Points on a hilly landscape, in no order, each with its height.
A climber steps from a point to the highest of its 2 nearest points, and stops where none of them is higher. Distance is the straight distance between rows; heights are no part of it.
<848>: [ 98 131 142 119 154 209 139  94 102 105 150 158 101 133 181 132 191 154
 105 134 120 172 111 130  95]  h=600
<148>: [191 137  85 133 112 158 117  52 173  65 126 142 140 142  97 107  98 126
 127  71 160 119 120  97 111]  h=331
<773>: [116 177 129 150 148  99 156 196  97 105 105  84 112  62  95 151 164 124
 121 160 142 140 145 136 141]  h=21
<147>: [ 92 119 144  88 159 152 149 150  83 125 103 128  98 166 133  60  96 118
 108 166 123 174 125 126 117]  h=38
<914>: [150 139 170 131 140 155 101 173 145 139 107 115 153 182 102  98  75  90
 142 149 146 114 183 142 136]  h=340
<995>: [156 112 119 147 118 160 152  51 150 138  99 110 123 116 159 113 133 147
  91 143  98 132 102 108  92]  h=571
<949>: [152 150 107 110 139 196  88 114 137 128 171 164 121  90  93 132 148 150
 187  57  79 123 111 107 135]  h=325
<790>: [ 74  99 111 109 167 124 161 153  63  92  77 142 126 122 122 109 124 121
  69 145 172 157 112  90 132]  h=472
<718>: [176 104 110 142 138 142 148 130 138 126 170 138 144 175 121 145 118 105
 154 127 146 131 159 103 193]  h=259
<481>: [ 95 118 151 142 121 117 170 163 109 165 142  49 109 124 138 173 154 142
 123 188 101 147 144 131 160]  h=483
<527>: [160 136 117 143 100 123 119 115 180 129 106  99 146 166  70 147  91 115
 117 133 150 114 171 114 146]  h=189
<223>: [129 109 107 146 114  60 134 161 124 199  65 144  91 148 141 123 148 105
  88 163 121 148 133 113 129]  h=645
<508>: [126 141 154 169 189 137  84 195 109  93 115 119  60 103 169 118 157 156
 179 120 137 122 132 173 103]  h=521
<343>: [ 98 157  83  96  95 138  91 175 159 162 129 167  89  62  90 197 102 130
 164  81 137  77 123 129 176]  h=342
<405>: [102 141 144 110  94 145  91 103 140 147 195 161  91 150 167 171 141 124
 139 107  87 126 108 177 131]  h=266
<267>: [147 111  84 164  97  90 108 133 170 148 127 175 185 165  81 128 109 119
 137  98 178 102 146 126 106]  h=498
<506>: [139 156 123 121 131 184  86 115 121 143 187 145 110  81 159 130 173 174
 202 102  60 132 105 125 145]  h=279
<40>: [179 125 134 122 118 145 141  53 156 102 127 115 161 175 134  76  66 103
 125  87 152 150 129  71 120]  h=390
<762>: [138 109  65 137 124 140 143  68 133  61 188 137 157  97 105 162 131 163
 148  88 128 105  87  98 139]  h=270
<635>: [124 100 117 165 132  92  92 123 161 126  65 134  92 147 112 146  86 110
 102 131 152  99 102 112 102]  h=556
<808>: [133 100 113 151 143 118 170 130  96 133 105 111  71 143 197 134 169 153
 117 181 112 173 134  70 165]  h=612
<750>: [116 131 149 109 107 119 115 112 149 155 183 160 159 173 121 132 129 103
 134  98 121 128 130 159 122]  h=235
<878>: [120  78 116 150 155 126 178 155  79 133  97 112 128 108 175 132 145 148
 102 193 128 131 133  95 157]  h=570
<717>: [ 99 110  76 134 123  68 151 162 117 149  94 185 185 121 116 133 131 105
 101 121 190 112 133 125 130]  h=417
<744>: [120 127 150 185 163 146  91 134 114 108 197 119 111 129 140 146 146 118
 174 112  96 126  95 142  91]  h=275
<274>: [151 134  85  96 119 131  91  96 140 116 179 199 150  87 108 118 143 151
 187  43 105 117  83 109 126]  h=384
<586>: [170 120 183 145 120  90 134 134 139 147 126  47 121 154 151  98 113 128
 160 147  87 125 155 133 145]  h=499
<882>: [125 122  60 135 114 104 100 134 145 124 154 204 182 119  85 129 136 121
 147  71 164  95 111 149  95]  h=610
<551>: [147 117  73 146  83 152 122  74 180 120 125 154 178 166  90 118  95 136
 113  75 159  95 137 114  83]  h=404
<308>: [139 139 158 138 100 101 110  69 164 132 118 103 192 137 103  94 103 116
 107 118 111 113 112 123  61]  h=364
<150>: [150 131 104 161 144 132 125 131 116 118  71 114  34 118 180 121 175 170
 125 166 113 161 126 111 123]  h=559
<162>: [ 83 117  97 142 147 102 181 181  62 121  70 168 155  90 145 138 144 105
  76 136 187 123 128 114 165]  h=448
<633>: [126 127 153 165 144  97 114 110 135 111 155  99 148 133  96 129 122 111
 138 114 107 126 103 119  75]  h=317
<197>: [135 126 155 105  94 136 148  58 148 137  99  97 220 130 116  75 102 144
  85 151 120 118 145 119 108]  h=413
<858>: [154 101  96 155 110 154 136  88 159 132 145 127 121 184 127 160  97 105
 119 108 132 109 140 100 152]  h=228
<221>: [148 124 160 122 159 134 123 165 123  96 152 119 140 169 111 123  86 100
 170 136 164 127 160 124 191]  h=291
<991>: [140 146 176 144  99 104 101 114 156  92 109  30 141 108 108 150  84 137
 126 146 104  81 143 152 111]  h=485
<514>: [160 129 174 111 137  87 133 143 127 138 104  94 127 178 120  45  96 109
 143 145 111 158 146 107 118]  h=441
<371>: [ 79 125  99 122 107 149 125 144 146 150 150 147 130 129  97 197 127 122
  95 120 140 102 135 171 125]  h=363
<464>: [126 140 133 128  85 119 135  65 153 104 135  51 183  83  96 154 113 160
 104 150  84  92 118 135 125]  h=369
<192>: [131 108 122 116 148 223 169  84 116 131 163 173 121 175 163 122 152 118
 102 111 119 163 128 107 105]  h=547
<690>: [125 140 144 113 119 117 133 143 134 150 118 103 161 195  79  83  63  96
 128 160 113 152 159 111 122]  h=395
<520>: [110  81 125 135 144 152 160 118 106 154 125 137 230 128 128  75  99 128
 115 175 130 104 137 126 107]  h=545
<593>: [131 100 125 137 140 144 165 101 117 156  78 143 111 137 149 103 157 129
  77 155 120 155 116  94  92]  h=646
<869>: [173 143 160 123 139 127 120 153 123 136 171 130 105 143 168 127 166 129
 182 132 127 140 150 163 176]  h=396
<185>: [ 85 169 124 134 163  98 116 196  92  87 111 151 140  22 108 141 149 121
 138 123 175  87 105 160 102]  h=523
<66>: [112 158  99 133 129 151  81 145 121 131  98 134  51  81 144 147 163 168
 144 138  97 144 104 121 132]  h=496
<631>: [154 144 107  87 124 147 132  70 150  90 134 176 134 149  97  98 151 127
 110  70 152 158 117 125  95]  h=288
<558>: [113 137  91 118 120 149  85 155 126 155 110 167  88  51 132 174 134 157
 161 108 105 101 104 109 159]  h=431
<885>: [123 122  89 154 132 149 102 140 151 126  82 142 113 111  90 157 114 124
  92 128 151  92 127 144 110]  h=449
<23>: [147 178 135 129 152 123 143 173  87 101 124 105  99  67 145 119 207 160
 147 147 127 168 149 155 153]  h=14
<650>: [128  95 150 102 137 121 119 122 116 106 113 137  72 182 175 103  65 120
 136 134 146 132 118 100 170]  h=53
<18>: [157 159 136 144  96 102 103  94 167 119 178  79 101 154  97 166 105 113
 159 106  82 131 121 119 145]  h=119
<233>: [124 115 154 120 114 156 135  95 130 130 166 115 195  92 156 151 131 149
 120 142 122  75 131 176 138]  h=298
<306>: [119 106 111 150 122 109 156  72 124  90 170  87 150  90 111 168 137 163
 131 134  97 123  89 105 135]  h=309
<243>: [158 117 145 124 141 227 143 101 122 135 166 131 131 180 154 122 128 106
 114 127 100 133 162 129 148]  h=487
<688>: [ 97 179 101  93 116  83  88 182 140 134 140 186 124  34  89 155 119 119
 188  78 168  83 109 139 148]  h=352
<906>: [ 76 146  94 131 152 133 147 154  74  75  80 160  91 116 105 143 172 118
  62 106 162 175 121 109 133]  h=500
<581>: [117 174 133 108 129  58  99 168 140 104 130 150 157  58  81 143 128 118
 162 118 164  97 116 160 110]  h=430
<120>: [137 125 115 126  97  52 129 116 152 150 188 126  98 154 123 176 131 121
 161 115 105 150 107 120 180]  h=92
<372>: [151 105 141 113 113 165 149  55 135 146 126  96 152 153 190  77  54  97
 107 120 123 141 108  77 103]  h=444
<774>: [ 90 108 178 125 137 149 122 188 127 169  70  81 120 148 120 122  93 119
  97 177 129 102 162 167 101]  h=519
<258>: [124  78 138 173 137  94 122 138 136 176  67 114  76 173 150 125  98 105
 109 156 121 126 107  93  91]  h=678
<893>: [173 125 171  92 139 177 142 125 107 134 152 116 119 164 182  83 135 138
 151 143 110 144 161 151 176]  h=433
<367>: [ 75 130 138  91  77 137 127 133 150 190 170 161 123 132 150 200 133 125
 104 134 116 100 130 198 142]  h=310
<694>: [169 118 139 126 139  92 108 123 152  89  97 138  70 180 121 109  98 104
 136 108 171 148 118  89 152]  h=65
<575>: [135 146 131 170 136 165 107 115 127 151 194 115  94 132 177 139 175 148
 183 131  61 147 107 149 112]  h=251
<711>: [141 176  94  82 125  97 139 148 111  92  79 183 160  83 100 107 167 128
  92 100 201 137 150 148 158]  h=250
<11>: [100 146 124 150 164 114  85 192 102  93  85 123  88  42 126 133 142 157
 156 131 142 104 104 150 103]  h=627
<924>: [ 73 104 144 122 166 142 139 117  78 130 144 181 138 130 168  96 185 129
 106 121 137 169  92 131  69]  h=647
<921>: [103  75 136 131 162 126 140 143  88 160 131 181 185 124 163  94 145 114
 116 147 138 115 117 136  97]  h=604
<365>: [139 127 115  76 119 133 144 113 130 105 130 180 177 138 102 101 150 136
 105  99 173 142 148 141 139]  h=267
<649>: [153 132  97 130 114  63 118 115 141 110 139 145  54 154 122 156 133 121
 149 107 135 167  99  90 169]  h=79
<941>: [105 142 195  88 110 109 136 127 139 126 168 104 204  81 143 125 129 147
 149 145 142  72 143 202 127]  h=257
<441>: [110 125 187 118 123 119 118 158 140 114 105  56 119 129 142 147  82 135
 131 149 131  85 148 173 135]  h=691
<768>: [118 137  91 121 127 123  89 118 137  90 140 161 159  73  62 134 113 148
 156  68 119 104  91 118  94]  h=471
<393>: [ 71 136 109 118 133 156 145 112 106 109 126 147  83 136 121 148 175 136
  71 112 131 187 110 112 100]  h=543
<489>: [146 118 161 132 117 137 155  64 142 142  93  76 106 140 199  91  99 134
 101 125 117 167  92  92  77]  h=501
<761>: [174 178 134 153 125 151  90 125 162 114 171  93 132 141  57 154 113 102
 159 107  78 122 149 138 107]  h=162
<59>: [107 169 153 106 140  75 167 205  89 134  94 102 147 105  93 117 154  99
 113 159 143 160 166 136 131]  h=27
<165>: [ 81 116 135 153 144 133 162 162  86 131 122  90 119  80 167 153 178 162
 104 178 120 132 133 142 128]  h=529
<400>: [141 125 148 151 104 101 150 104 136 158 147  62 109 140 141 137 159 146
 135 159  74 153 118 116 128]  h=440
<26>: [138 151 175 133 154 100 105 192 130 121 154 113  81 111 176 129 147 138
 202 117 149 110 153 194 144]  h=442
<915>: [177 129 115 102 111 100 134 131 155 178 109 149 117 193 111 102 128  99
 116 127 128 159 161 112 160]  h=628
<187>: [ 94 103 148  92 152 157 136 156  84 111 132 142  80 159 170 125 107 132
 127 150 143 148 135 128 176]  h=45
<934>: [151 112 131 151 123 122 101 107 136 125 152 145 145  93 167 147 123 149
 160 136 114  69 100 160 141]  h=258
<678>: [128  95 127 140 111 164 155 104 139 171  88  97 201 141 122 107  86 141
  80 180 119  94 159 121 126]  h=473
<153>: [154 163 145 127 111 144 130 135 159 165 176 111 164 176  76 135 145  96
 135 124 104 146 178 157 121]  h=207
<740>: [147 105  94 114 101 112 170 110 142 189  93 158 116 164 141 122 148 118
  78 143 111 158 145  97 129]  h=723
<686>: [ 76 140 154  73 148 109 159 204  74 121  97 104 126 123 115  88  94 116
 110 174 152 151 153 147 143]  h=32

Call two points neighbours if one is among the 2 nearest of the other. Go from one point of each pair to the other, from neighbour to neighbour, staying as high as possible. Name the lowest point that can't be avoided.
<11>, <808> | <343>
<441>, <808> | <914>
<882>, <11> | <869>
<882>, <924> | <717>
<586>, <808> | <400>
<740>, <258> | <223>

Where does a climber stop that starts at each point below?
<650> | <258>
<858> | <586>
<744> | <924>
<750> | <258>
